Each row is a point on a landscape with many peaks, with its height.
From any point a climber takes the steepest step (rise divided by distance) to one of its 2 nearest points. It stops when none of these is higher. Distance is the straight distance between rows; heights are no part of it.
rel: [131 118 131 223  80  81 109  77  99 103 174 113  61 126 154 109  91 157
 136 122 113  99 131 120 183 129 144 156 161 136 176 158 102 163 146 141
 160 142 151 124 106 133 114 130  88 131 171  85 156 140 106 130  98 119
 135 130 107  78 144]  h=358
mukad: [119 105  96 186  64  86  84 133  78 127 130 118 139 142  84  69 115 113
 101  83 118 146 126  54 133 117 144 161  94 118 145  83 155  70 168 129
 192 161 117 112 123 219 191 120  90  61 136 192  52 166 117 125  99 123
 113  99 125  77  88]  h=454
Taz: [137 181 164  71 196 192 114 169 177 175 130  87 188 117  76 174 144 181
 111 167 133 117 158 184 117 124 110 123 139 124 124 141  99 134 103 103
  89 182 168 165 118  70 119 131 120 148  79 137 117 124 160  91 185 167
 100 124  72 199 140]  h=22
ropu: [133 143 106 136 113 153 116 123  87 103 124 133 134  90 170 161 124 156
 104 157 140 103  92 156 118 128 105 133 160 130 100 160 136 186 171 154
 111 104 130 149 157  72  97 137 161 161 164  91 147 133 159 138 115  90
 159 118 153 132 156]  h=79
Sovi: [140 145 117 143 130 159 119 121 111  90 135 105 112  68 166 153 115 174
 119 160 154 110 107 175 124 137 124 134 170 146 131 160 123 197 168 162
 116 104 142 150 152  61 109 142 163 193 167  91 165 143 140 146 105  86
 175 133 138 128 149]  h=89
Laz: [138 119 130 103 159 168 136 160 121 183  95 177 193 142 100 181 148 137
 103 146 131 135 136 144  92 141 140 110 129 111  80 105 149 136 107 116
  78 113 138 129 129 104 106 144 153 111  93 133 104 105 158 125 169 146
  95  97 123 144 110]  h=173
let: [ 94 120 203  90 176 136  93  98 204  86 186  30 119  76 130 159 116 170
 146 134 177 149 117 149 154  78  86  78 121 142 141 165  98 140 149 160
 143 167 185 141  55 111 124 138  90 186 148 146 164 138  87 129 148 120
 112 161 144 145 127]  h=409
Dat: [165 109 118 127 133 113 170 147 139 169 143 188 172 161 128  90 129 124
 139 103  50 102 164 150 147 169 169 126 164  75 180  98  90 159 116 126
  78 102 134 100 138 143 140 140 155 110  75 115 118 131 138 106 156 147
 114 109 124 129 101]  h=554
devav: [ 87 103 126 110 138 154 112 115  93  74 169  50 112 105 171 175 118 174
 155 115 132 133 116 155 146  80  90 126 123 117  91 172 138 138 173 185
 100 130 184 128 122 121  97 178  87 155 171 115 126 123 144 164 136  94
 164 167 190 156 170]  h=537
ter: [138 170 159  77 202 183 138 168 171 192 144 108 197 140  94 153 147 172
 119 172 100 108 163 201 115 127 126 136 137 116 157 119  85 128  97 104
  96 163 156 171 116  97 142 124 127 139  57 133 127 113 151  82 189 178
  98 110  69 199 144]  h=16
sofo: [ 83 114 100 191  58  82  81  90  85 120 149  98 107 150 108  76 101 117
 124  94 128 142 132  59 144 117 112 161 107 146 151 110 123  79 147 116
 199 171 119 131 106 187 151 120  81  84 180 148 121 127 109 120 100 136
 133 109 112  64 111]  h=406
gapep: [131 179  87 187  64 102 111 128 114 117  76 132  85 106 109  77 102  58
 128 126 137 129 110  66 112 111 130 160  83 145 126  93 140  87 144 106
 190 114  96 119 159 171 162 107 120  93 147 154 102 173 111 119  76 129
 150 116 136  88 108]  h=494
tevuf: [107 146 125  48 129 186 139 158 130  77  63 142 120 124 103 132 168  91
 119 155 194 130  64 149 107 141 126  83 107 138  91 139 164  81  92  44
 121  88  78 132 153 107 127  91 188 149 129 135 137  95 110 117  87 102
 161 171 123 154 128]  h=288
Baza: [129 169  87 216  49  85 107  98  98  97 100 154  97 105 112  88 106  67
 145 120 116 119 114  71 133 116 124 185  98 140 131 107 146  89 150 130
 182 125 102 123 158 179 140 101 123  90 173 148 121 154 122 130  84 126
 139 107 118  66 114]  h=445
gom: [133 111 119 129 141 134 131 126 117 132 149  92 134 135 138 181 112 179
 118 137 124 132 138 150 125 119 128 149 133 132  94 142 119 166 168 149
  84 155 172 140 104  86  74 173 127 141 121 125 107 112 172 129 152 109
 115 128 142 150 148]  h=55
luvi: [119 134 136 136 121 148 113 101 115  77 145  92 105  66 178 148 115 166
 138 138 149 110 102 155 128 123 102 117 147 129 123 158 128 178 160 163
 139 102 151 138 141  80 124 137 135 184 185  99 191 160 105 148 108  81
 155 152 146 132 168]  h=99
bel: [159 105 125  85 148 143 181 166 138 189 131 213 178 144  98  83 106 110
 137  80  44 125 160 151 173 163 174 129 195  48 192  68 112 138 131 119
  47  77 134  93 155 134 155 131 163  93  76 117 119 128 131 123 156 141
 127 110 126 112 106]  h=571
Kegu: [ 91  94 168  82 145 118 111  87 159 132 167  55 129 139 130 155 108 150
 135 135 155 158 142  87 129  99  91 106 102 158 126 144 112 116 103 137
 147 182 149 152  52 140 106 132 106 125 130 154 129 101 102 115 147 149
  80 137 145 128 131]  h=383
dalas: [142 129 126 129 144 160 138 153 125 185  96 190 160 136 122 160 151 133
 105 142 130 119 129 158  96 149 143 113 148 116 100 103 143 159 102 113
 100 101 123 130 139  96 104 129 157 113  97 110 119 114 152 115 144 142
 119 101 117 137 107]  h=186
votas: [157 167 102 173 109 106 145 115 155 144  71 169  66 136 126  71 129  54
 130 136 118 124 142  90 101 145 174 149 116 138 153  90 125 108  90 107
 148 100  88 107 163 149 147 103 113  98 112 130 111 153 118 109  81 155
 143 113 105  97  89]  h=496
Bepep: [122 154 144 109 116 111 107 145 184 145  93  61  80 137  98  74  93  63
 125 145 154 168 123  77  61 117 123 107  80 163 142  83 110 101  89  80
 188 164  82 146 101 151 166 112 106 104 107 152 140 137  61 101  79 163
 112 135 105 114 126]  h=317
Telu: [ 93 115  83 191  56  78  81 114  85 123 159 112 117 160  89  67 112 131
 116  93 113 140 142  55 154 129 139 161 104 130 161  98 126  64 164 122
 195 176 104 126 110 224 166 121  73  74 155 163  77 130 116 132  92 129
 123 100  96  60  87]  h=427
vobe: [112 140 108 219  63  75  93  69  93 113 119 128  92 124 118  91 109  96
 132 118 106 117 132  77 148 126 124 167 116 144 148 117 116 104 143 120
 183 138 114 121 134 170 135 110 104  96 177 123 138 137 111 117  93 133
 127 108 119  73 130]  h=408
Gan: [114 135  98 137 101 127 117 111  61  94 129 146 146 100 164 138 126 125
 122 106 125 116  99 103 148 114  83 140 110 120  81 147 163 109 157 152
 160 100 120 120 159 139 116 125 132 130 173 115 133 120 147 151 146 106
 151 123 176 118 174]  h=125
sadu: [126 114 143  71 140 129 110 101 147 127 119  93 147 137 106 151 136 109
 140 140 155 166 123  72 100 102  82 116  90 146  94 126 141 104  97 101
 154 135 122 140 101 133 134 108 148 128 127 146 139 120 117 122 149 122
  97 137 165 144 154]  h=352
nazu: [162 113 111 178 112  88 153 142 130 150 105 167 124 148  93  55 110  72
 144  72 103 140 150  64 130 150 181 150 115 121 185  83 163  88 144 148
 123 123  88 105 160 209 220 122 110  64 107 182  63 186 123 159 100 149
 116  91 105  73  77]  h=519
kan: [156 120 113 136 125 122 145 131 135 176  95 153 124 152 109  95 141  80
 120 108 128 154 143  76  88 136 150 134 110 148 118  83 145 102  92 119
 150 113  92 119 127 154 166 121 122  96 108 147 108 136 119 122 128 156
 107 112 133 112 101]  h=481
sivug: [125  82 118 198  84  84 135 106  94 111 175 148 105 181 133 113 106 149
 116  98  80 114 140 118 188 146 150 149 139 118 132 157 119 135 156 155
 130 144 131  89 117 157 105 151  96 119 151 119  97 112 159 140 134 114
 104 120 122 104 133]  h=348
dele: [117 155 103 104  90 133 130 136 105 108  78 138 126  97 143 118 132  85
 140 130 150 128  93  96 108 127  89 120 108 140  82 126 155 101 128  95
 168  89  89 129 160 137 130 105 162 141 160 135 136 147 117 138 106 103
 169 152 166 124 154]  h=259
Didag: [132 123 146 133 184 144 123 144 161 103 175  29 105  90 125 154 124 177
 155 140 156 142 169 192 128 119 142 138 140 174 126 141 104 202 188 178
  89 189 205 152  88  70 116 164  93 191 149 114 149 130 147 167 126 110
 152 151 101 150 116]  h=468
veba: [128  95 118 173 105  93 129  88 104 131 147 120 115 157 149 117 120 134
 116 110 116 133 136  91 141 128 128 139 119 144 114 130 115 137 121 132
 160 139 126 125 107 149 113 128 113 115 138 127 124 124 137 120 138 131
 103 110 139 100 138]  h=315
Sos: [115 160  98  79 102 156 132 156  87 105  58 183 148 102 135 137 149  78
 121 147 171 123  73 116 113 137 112 111 118 140  70 129 177  97 119  80
 133  67  72 115 167 133 126 104 174 134 130 133 121 130 132 138 124 108
 185 148 167 135 113]  h=281
buv: [173 151 111 103 123 138 137 166 149 176  71 114 110 149  78  84 115  73
 107 131 154 168 123  47  45 113 164 100  89 155 132  65 147  85  94  99
 161 120  87 116 137 161 189 125 110  87  84 165  83 162  84 117  90 150
 122 138 153 115 102]  h=414
Lavu: [146 144 119 147 120 110 151 113 151 151  78 151  93 151 136  96 143  66
 129 145 120 132 141  96  92 150 157 130 110 139 148  92 119 121  79  96
 152 113  81 126 137 145 146 105 114 103 107 129 125 133 102 108 105 163
 122 116 116 102 110]  h=440
daf: [156 142 106 161 129  97 172 134 143 154  87 183 105 146 106  49 121  49
 161  92  80 139 153  70 128 150 199 140 133 115 194  86 142 100 126 136
 106  96  89 106 164 186 198 116 117  62 105 166  81 173 122 145 102 160
 139  98 106  78  80]  h=560
mes: [144 131 115 138 137 149 123 124 105 125 127 129 147 115 153 167 127 161
 106 145 129 118 115 139 109 123 114 134 151 127  95 148 133 179 164 150
 104 122 143 139 138  86  83 151 151 160 142 114 133 118 165 135 141 108
 130 116 142 139 156]  h=68
rakoz: [127 125 134  99 163 146 128 132 143 151 142  82 160 148 119 191 120 179
 116 143 130 129 150 153 113 115 130 131 122 136 100 143 109 155 149 132
  75 166 187 145  98  90  83 170 121 146 105 141 108 107 171 121 184 129
  93 133 129 156 134]  h=43
mapep: [136 157 120  97 135 209 134 163 156 145  75 173  93 132 115 130 171 106
  86 168 188 108 104 185 113 147 163 114 134 123 127  88 146 111  66  84
 113  88  93 131 148  98 112 112 154 118  87 108 127  89 133 100  87 151
 140 152  72 134  99]  h=227
Keta: [131 119 146 133 178 115 134 154 156 125 168  50 122 120 130 134 114 183
 159 150 124 131 192 198 126 137 161 159 153 173 134 142  81 200 173 159
  77 213 205 158  87  84 109 160 108 180 132 108 128 119 159 152 134 130
 150 144  88 151 122]  h=442
boda: [138 139 164  87 163 159 125 119 180 162 127 116 143 139 120 157 145 126
 128 158 138 137 135 124  96 117 102 106 120 142 119 122 131 127  77  92
 135 141 113 156 103 107 121 111 151 134 103 136 148 106 131 107 152 143
  78 130 122 161 143]  h=354
Nizon: [119 108 164  97 158 127 115 102 178 142 141  93 134 129 137 151 137 136
 132 133 142 135 135 110 105 110 101 111 112 153 120 139 121 128  99 116
 146 155 129 148  78 114 119 121 133 138 110 147 156 111 118 112 153 139
  82 132 130 136 144]  h=368
Bemom: [121 121 145 117 167 168 115 120 152  80 170  33 121  80 147 178 117 183
 153 142 159 138 139 182 126 103 114 119 134 150 106 160 122 185 189 175
  92 157 194 157  98  84 120 168 104 198 161 110 147 142 137 161 134  90
 147 157 144 157 141]  h=493
Rumul: [166 116 122 140 137 137 166 173 114 177 100 217 175 146 122 127 138 124
 119 120  85 105 154 159 132 182 165 121 183  82 147 102 123 145 120 132
  61  91 131 110 156 115 121 142 153 103  84 107 110 128 141 106 145 152
 120  90 107 122  85]  h=531
sokeb: [156 114 127 165 145 117 126 120 134 122 165 111 115 118 163 145 119 179
 128 137 117 110 132 160 124 132 147 140 157 156 142 156 113 196 147 144
 110 160 158 140 112  83  97 150 128 165 131  94 143 136 148 121 133 121
 132 131 110 122 149]  h=312
Gubok: [112 141 115  59 127 177 128 182 108 134  69 188 177 116  92 156 168  89
 119 156 188 127  78 126  96 133 122  92 122 133  56 120 181 105 107  74
 106  75  86 115 145 119 127 108 171 118 118 134 114 113 147 136 141 117
 167 129 167 140 114]  h=301
tad: [128 141 161  47 143 131 112 134 148 104 102 100 153 121  87 143 140  89
 153 141 165 166  97  93  94 123  80 100  95 143 108 137 151  88  88  81
 144 118  99 148 118 133 142 104 165 139 137 157 132 124  93 129 123 103
 133 166 170 177 156]  h=335
volu: [ 78  94 120  89 130 138 103 126  72  68 154  63 124 121 170 164 116 168
 166 101 136 136 123 142 155  69  79 110 115 102  83 192 139  77 148 195
 105 115 175 123 132 158  91 170  81 151 180 109 115 130 131 175 157 114
 157 178 186 155 181]  h=556
Miko: [ 81 125 160  81 125  88 109 114 154  61 118  66 148  91 127 147 119 114
 175 101 161 144 111 107 131 114  45  75 111 125 115 150 116  79 112 122
 159 114 136 153 139 144 162 130 138 169 190 133 171 147  47 136 100 113
 156 171 162 156 165]  h=499
Vik: [124 155 136  61 127 159 134 152 146 103  79 128 117 117  95 125 144  79
 139 149 173 156  86 104  88 131 124  97  90 147  98 125 155  93  87  52
 150 103  89 139 152 129 133  97 167 137 136 150 130 112 103 110  97 103
 143 163 144 161 148]  h=313
Zuguk: [117 163 176  97 172 154 116 128 201  67 137  84 127  66 140 155 155 157
 130 150 176 126  89 180 132 124  94  79 142 130 147 157 128 155 154 138
 144 134 144 141 131  58 152 108 156 205 145 134 199 158  92 126 100  73
 141 149 114 178 143]  h=467
nolol: [122  96 108 200  84  88 121  92  73  99 161 152 113 153 130 112 110 133
 116  93 106 134 129  92 182 124 136 160 122 132 115 144 137 102 160 146
 165 142 125  99 126 161 112 126 106 100 155 145 111 120 147 144 126 115
 110 112 138  83 130]  h=333
Vova: [154 117 126 181 115  94 148  95 123 146 132 159 116 153 143 109 129 115
 125 120  97 120 142 110 134 144 140 138 132 132 142 122 116 144 117 118
 140 122 110 118 127 141 117 116 133 120 127 113 128 128 136 115 134 145
  99 111 122 101 120]  h=295
vudas: [163 166 117 105 140 160 150 169 153 166 128 185 111 121 128 106 167 129
 121 190 127  88 154 220 135 168 160 140 156  99 201 104 106 145  78 108
 102 112 129 133 149  95 123  91 161 115  48  64 128 132 118  78 109 163
 165 123  66 158 114]  h=458
Rili: [ 96  96 121  65 128 108 102 120  77  85 134  79 159 117 152 173 122 150
 159  97 155 138 133 110 138  95  52 113 102 121  71 191 153  66 124 170
 131 106 147 132 143 169 104 152 124 156 160 126 117 135 126 174 167 114
 155 162 194 143 193]  h=539
Pagel: [172 133 112 176 109 114 137 158  87 141 112 211 168 125 130 152 127 140
  88 125 109 112 115 158 146 169 151 141 179 100 106 140 140 170 166 146
  68  91 130 113 166 106  86 151 140 117 116  96 105 131 170 132 139 124
 132  75 111 105  88]  h=547
sor: [138 145  98 161 101 130 133 133  86 124  89 221 143 100 144 133 138  92
  97 131 143 112  86 113 131 142 138 150 136 120  91 122 169 133 149 132
 124  77 101 117 167 120 109 111 160 108 139 117 132 132 160 146 136 121
 152  92 139 105  92]  h=246
Pid: [114 113 136 116 140 164 113 121 107  65 165  48 123  86 172 165 122 179
 156 132 141 125 116 174 140  83 106 113 136 125  98 170 130 177 177 186
 107 120 186 136 116 101 116 179 102 190 183 113 148 144 122 157 129  84
 161 165 166 160 164]  h=517
Vunag: [147 101 113 189  92  85 121 139 107 141 114 151 130 146  92  63 116  95
 128  84 117 148 138  57 134 135 170 158  91 122 163  83 167  79 164 146
 155 142 104 102 142 223 206 126  96  62 124 190  55 177 110 152 103 132
  97  96 105  66  82]  h=486
fem: [164 119 107 193 105 103 127 115  77 104 160 157 105 137 147 144 116 159
 112 120  93 110 123 143 163 134 141 160 156 128 107 164 133 170 174 166
 115 123 141 114 141 111  83 152 126 139 149 101 121 119 175 138 131 104
 129 106 137 120 129]  h=604
Sapur: [116 112 126 202  91 101 104  69  94  99 153 117  77 116 157 118 103 142
 132 111 116 104 122 108 165 119 115 154 138 144 143 140 111 132 151 144
 171 132 130 128 129 125 113 124  97 127 181 102 161 125 114 127 109 117
 132 128 125  90 149]  h=376
zibug: [ 98  90 116 173  85  63 117  87 103 144 147 107 114 175 120  77 113 118
 120 101 102 137 151  68 150 144 136 140 112 127 164 112 105  96 124 121
 171 168 102 122  83 192 147 118  79  93 143 143 110 114 104 119 121 165
 105 107 118  66  99]  h=474
Fote: [104 145 133 151 105 134 125  92 110  78 122 116 100  75 183 129 114 136
 137 132 139 111  96 123 138 121  87 119 135 127 113 144 131 136 139 133
 169  90 130 130 158  95 124 123 148 166 196 105 189 154  97 139 100  98
 158 153 152 119 172]  h=108
vib: [116 139 190 124 190 136  93 121 208 109 190  26 119  76 126 155 119 177
 143 130 168 144 132 179 138  97 106 100 128 165 134 159  97 176 167 167
 126 187 185 149  56  93 120 137  88 196 133 136 169 150 115 130 141 122
 118 145 118 133 128]  h=426
lati: [132 105 129  87 150 143 142 152  99 189 105 178 201 175 102 174 134 148
 114 109 129 151 139 104 112 143 139 130 121 114  71 100 169 116 138 142
  69 108 149 102 137 135 102 162 142 110 100 150 100 123 172 136 197 127
  87  97 143 130  93]  h=160
pepad: [146 127 101 182  95 126 129 125  73 118 132 186 138 122 152 143 127 139
  87 123 103 112 101 130 147 134 122 152 153 114 101 160 143 166 173 158
 111  99 128 120 166 107  87 143 145 135 147 101 120 126 177 136 136 112
 131  92 142 112 120]  h=575
Boves: [156 137 104 123 142 110 184 139 152 160  96 188 105 142 105  42 135  49
 158  98  69 134 157 100 125 150 199 136 141  91 208  72 122 108  92 126
  97  87  94 102 165 169 193 101 128  74  87 144 121 142 108 131 108 167
 137 107 122  94  82]  h=603
gepu: [154  98 117 117 141 114 164 131 149 180 109 167 145 176 124  85 141  93
 126 101  88 137 158  92 102 146 167 117 116 123 160  71 113 110  84 122
 126 127 108 121 123 166 170 120 118  83  85 150 118 124 121 128 138 170
  96 110 124 110 105]  h=516
fipo: [131 134 130  59 148 187 121 159 122 164  89 170 173 126  85 174 167 108
 111 154 172 134 107 119  82 121 111  98 119 132  64 122 174 115  96  95
 104 102 110 130 135 108 115 116 172 127 112 128 120 109 138 132 151 119
 125 132 151 155 123]  h=319
kezu: [126  77 125 131 133  88 169 127 130 170 153 138 163 195 140 100 112 138
 130 101  69 130 153 122 153 153 152 122 126 109 159 108  88 138 126 131
 114 135 132 104 101 165 132 143 119 115  95 147 111 104 135 124 169 152
  86 121 133 121 107]  h=520
rafol: [138 153 158 144 142 141 121 108 188 126 114 123  81 107 165 132 136 135
 114 167 158 117 131 160 113 147 122 127 145 151 156 121 118 156  99 107
 153 141 114 147 141  82 114  98 166 149 115  99 173 137 104 102 104 121
 129 148  96 133 149]  h=269
Gonu: [126 123 166  62 177 149 157 134 185 174 158 109 165 160 127 114 128 139
 137 143  79 119 159 178 107 113 143 129 116 119 183  98  65 140  73 108
 133 161 133 168  85 134 162 105 132 117  44 149 156 109 117  86 179 196
  86 112 106 169 129]  h=5
pab: [148 142 145 153 148 143 116 124 165 129 140 120 123 100 152 150 135 164
 119 175 143 106 135 172 106 142 121 134 160 148 151 143 114 187 130 131
 130 147 137 147 128  64 106 118 150 175 119  91 168 137 132 110 119 113
 132 128  94 136 154]  h=290
sabir: [123 107  97 102 119 131 131 142  61 140 112 178 183 133 129 162 148 121
 107  99 140 143 107  92 121 115 111 139 107 129  72 123 187 113 159 149
 131  96 123 104 152 143 105 140 145 115 133 139 110 132 177 156 175 102
 137  98 174 125 120]  h=141
mur: [118 134 127  47 104  90 107 135  80  99 106 107 177 120 134 159 137 129
 163 103 159 128 119 104 117 105  55 110  99 125  71 187 165  60 104 137
 138 105 108 135 158 181 135 136 156 147 152 137 112 156 124 173 158 111
 172 167 186 145 182]  h=525
Diton: [155 117 110 181 107 110 149 119 107 150 111 207 137 134 132 120 140 106
 109 112 112 123 128 100 129 144 146 152 133 128 113 118 144 130 135 131
 118 104 100 106 156 142 120 122 146 111 129 122 112 133 151 133 137 132
 110  89 126  97  96]  h=272
posi: [100 100 112 192  94 123 101  91  64  73 175  99  84 106 163 131 102 174
 137 107 109 123 107 124 178  96 105 146 131 118 123 155 128 121 171 173
 163 132 159 117 123 128 100 145  83 126 192 115 150 119 124 149 108  97
 143 136 159 101 161]  h=360
vota: [102 111  97 219  74  95 100  97  49  80 166 161 102 133 128 109 106 140
 133  85 102 112 116 108 197 115 129 171 109 111 118 142 140  89 185 160
 178 136 142 101 145 159 108 112  99  95 174 137 115 107 146 160 110  97
 128  99 133  82 143]  h=336
Fetap: [116 143 188 128 182 147 104 122 207 101 159  67 116  68 141 148 137 174
 134 154 170 136 119 176 128 112 102 101 141 151 147 155 106 177 145 149
 148 156 157 149 102  76 135 121 125 202 135 127 192 159 104 121 118  91
 134 150 108 145 145]  h=449
meduv: [128 147 150  58 170 193 120 146 169 164 101 144 161 130  84 173 169 112
 114 169 158 141 118 141  88 119 111  95 124 124  91 125 159 112  69  83
 113 118 109 148 125 102 125 102 167 124  97 132 138  90 137 102 150 134
  95 134 121 172 131]  h=337
Puvos: [112  89 114 196  86  80 133 139 105 122 191 108  64 188 138 126  88 186
 128 110  72 138 143 163 194 138 161 146 177 120 138 188 105 159 176 171
 106 184 143  79  93 146 106 171  82 116 156 111  72 103 165 167 116 111
 127 156 126 154 124]  h=374
labip: [159 140 105 110 135 110 173 127 152 160 115 198 105 141 124  57 146  66
 147 109  56 110 169 132 128 148 190 145 148  70 215  78  93 139  78 113
 106  95 107 101 148 149 170  99 131  80  70 113 149 135 100 108 119 161
 127 115 124 118  97]  h=568
veg: [123 105 118 155 147 110 144 140 126 122 182  52  87 148 145 150 105 195
 154 129 116 134 169 175 145 126 158 157 161 165 126 157  97 194 177 167
  89 189 192 140  81  95 108 180 100 161 135 111 110 116 159 150 120 114
 141 157 118 162 130]  h=413
gak: [148 111 127 199 116  94 126 102 105 107 181 110  82 120 156 123 109 179
 134 122 107 103 138 150 152 136 146 159 167 156 158 168 105 190 150 157
 132 146 155 135 115 100 107 140 111 155 155  77 151 145 127 123 110 120
 140 135 106  97 149]  h=334
fel: [ 83  94  90 182  94 123 104 114  47  74 175 118 105 133 145 126 108 164
 132  89 104 123 110 111 187  98 118 159 120 114 104 155 140  88 174 170
 170 133 148 100 140 147  94 132  92 110 185 131 121  97 151 169 113  99
 143 129 159 109 165]  h=349
burik: [166 169 121 114 127 127 145 131 174 156 108 178  73 132 153  93 160  97
 129 175 112  91 146 179 121 157 173 150 141 113 199 112 106 152  64 105
 123 108 110 125 152 113 120  91 144 116  67  83 142 131 114  85  99 167
 153 128  76 127 107]  h=497
tiza: [ 90 156 186  82 163 149 135 119 181  54 114 101 129  77 147 152 150 143
 143 150 174 134  90 168 130 125  75  68 130 118 134 162 132 117 126 107
 130 118 123 143 153  72 150 106 154 201 171 133 193 141  65 121  90  76
 142 165 122 184 154]  h=480
zuze: [110 149 130  54 149 207 127 166 154 123  83 153 130 119  86 152 171 102
 106 174 197 127  79 176 111 136 116  86 127 118  94 118 161 100  81  62
 107  93  91 132 145  85 117  91 176 134 115 133 134  80 122 106 100 104
 146 157  98 166 128]  h=268
kat: [111 131 136  70 109  92 113 124 117  77 108  88 157 100 144 139 121 112
 167 107 155 137 114 107 120 112  44  92 105 134  97 163 139  75 108 117
 155 103 114 145 143 154 146 127 154 160 181 137 140 143  81 155 121 106
 163 172 175 150 178]  h=510
Lifez: [ 80 141 178  85 149 112 124 116 177  48 120  79 135  81 147 151 139 114
 157 120 172 138  97 133 124 122  63  73 121 126 131 160 128  98 111 107
 149 117 129 146 142 105 163 115 146 182 176 135 188 144  53 129  95  96
 136 172 147 173 165]  h=490
Vamiv: [121 102 120  84 142 146 130 165  80 169 111 195 209 143  97 183 136 124
 113 109 151 147 110 101 119 126 135 128 120 119  67 107 191 116 141 139
  92  97 127 101 152 138 116 145 149 107 118 144 107 135 176 154 190 109
 124  91 158 118  89]  h=151
Sama: [126 168 144  76 153 223 128 163 170 157  96 141 119 121  95 150 170 123
  97 183 196 112  98 201 117 143 130 102 129 117 117 118 161 103  73  63
 109 118 103 143 138  75 113  97 159 128 101 122 136  86 133  92 101 132
 120 153  62 177 125]  h=250
lar: [124 145 171  66 199 174 140 148 183 183 148 118 179 154 103 142 144 145
 118 151  98 117 168 171 103 107 134 125 116 126 152 105  93 126  79 109
 114 160 144 170 103 120 145 116 120 124  48 149 135 108 139  93 182 183
  87 115  94 182 138]  h=11
zopos: [143 156 135 112 129 125 132 152 177 166  79  91  82 151  92  70 114  64
 112 145 138 165 130  70  55 119 154 107  80 156 152  74 111  97  77  84
 175 137  81 136 114 160 188 108  98  90  83 159 115 130  79 108  92 177
 116 134 112 115 118]  h=355
narak: [157 140 120 110 131 114 161 126 162 156 130 179 101 146 135  73 157  90
 147 143  76 103 164 152 121 141 172 151 142  88 216  94  80 149  78  97
 122 107 112 117 130 138 153  98 135  99  61  98 150 138 109  84 120 164
 136 120 113 130 111]  h=540
pobot: [144 149 115 124 150 185 146 173 137 186  89 206 130 130 122 144 163 109
 102 160 158 106 128 179 106 165 159 105 154 109 127  91 143 122  76  96
  92  92 109 129 153  97 113 120 158 102  77  99 123  99 138 107 113 165
 132 116  89 140  98]  h=205
vaso: [148 103 126 115 143 108 177 129 139 177 129 174 168 178 130  90 133 113
 134  99  64 117 159 123 128 153 167 130 134  97 164 101 101 134 100 130
  98 119 125 118 121 150 152 130 137 103  77 134 121 112 129 123 165 157
  94 108 126 125 107]  h=538
fon: [173 134 115 162 121 115 151 162 113 152 121 209 162 136 133 126 140 142
 103 131  83  99 145 158 138 183 152 134 180  94 142 131 120 180 145 138
  68 102 131 104 155 105  98 149 152 116 104  85 106 129 166 115 140 152
 128  89 101 121  90]  h=521
sunes: [133 165 167  73 193 183 111 139 165 158 142  64 178 119  89 195 132 177
 124 154 142 128 149 157 112 113 116 128 126 131 107 145 104 138 133 123
  64 187 175 167 103  60 100 156 125 153  96 148 112 112 172 110 191 147
  85 131 101 176 144]  h=31
digi: [113  93 114 169 115  94 137 137 112 130 184  79  77 172 144 149  99 190
 139 126  97 133 154 169 168 134 154 160 169 132 127 177  99 173 179 164
  89 185 166 115  84 116 110 187  81 129 145 112  88 106 162 152 122 113
 126 156 132 161 130]  h=391
nomu: [112 126  87 110 106 113 119 133  44 104 130 159 184 122 150 146 133 125
 122  95 123 131 103 108 146 109  95 140  86 126  65 153 179  94 162 168
 144 100 125 110 162 156 105 137 134 124 157 137 118 135 169 168 167 103
 160 121 183 117 157]  h=132
nek: [129  99 122 208  78  79 127 120 100 112 194 138  84 186 138 109  97 162
 126 107  68 119 143 148 213 149 165 144 163 110 154 175 110 154 171 148
 110 167 134  79 105 154 111 159  86 116 150 108  81 107 153 155 119 115
 122 147 112 112 122]  h=362
ran: [ 71 103 196  75 153 117  95  91 187 100 171  41 120  97 121 154 105 144
 147 124 184 163 123 101 143  87  72  81 112 146 140 139 101 121 119 135
 151 173 152 148  51 140 122 136 105 151 155 149 166 109  75 114 132 132
 105 143 147 132 134]  h=396
Lufo: [116 139 189  73 193 138 144 131 202 165 151 101 133 145 139 100 127 118
 125 156  98 121 150 170 112 104 128 126 107 131 201 102  65 127  68 111
 159 178 122 161  87 151 163  97 120 111  46 154 170  99  96  90 159 192
 100 121  99 162 143]  h=1
peto: [113 131 119 130 111 125 124 101 100  97 129 126 127  94 173 140 123 127
 128 125 142 125 101 113 131 112  83 118 124 129  94 142 139 129 144 136
 153 101 123 138 146 114 110 122 147 145 175 118 157 134 129 141 135  98
 148 133 162 129 179]  h=117
nabaf: [117  73 114 141 117  88 148 102 127 158 151 111 139 203 132  93 112 138
 110  96 101 143 149  76 149 148 151 125 107 125 148 108 107 111 111 131
 151 156 115 101  87 188 137 127 103  96 116 161 100 104 120 132 154 164
  92 124 124 104  93]  h=500
Pib: [154 175  99 186  96 115 138 130 133 134  63 175  76 123 102  78 120  43
 134 126 145 131 128  66 107 133 178 155 105 145 133  88 149  94 129 112
 150  95  87 117 171 173 155 113 113  95 124 158  87 170 123 120  75 145
 148 112 120  90  78]  h=584

For each start below, name the point where the climber stops.
tad -> volu
rakoz -> volu
Telu -> Boves
vudas -> Boves
veba -> volu
Gonu -> volu

Call two points neighbours if one is among the 2 nearest of the other. Go from one point of each pair to the other, from neighbour to neighbour, staying as high as possible. Name the lowest point that can't be avoided.
bel and Pib -> Lavu
fem and Boves -> sofo
Dat and volu -> sivug
Sapur and Pib -> nolol
Dat and fem -> fon
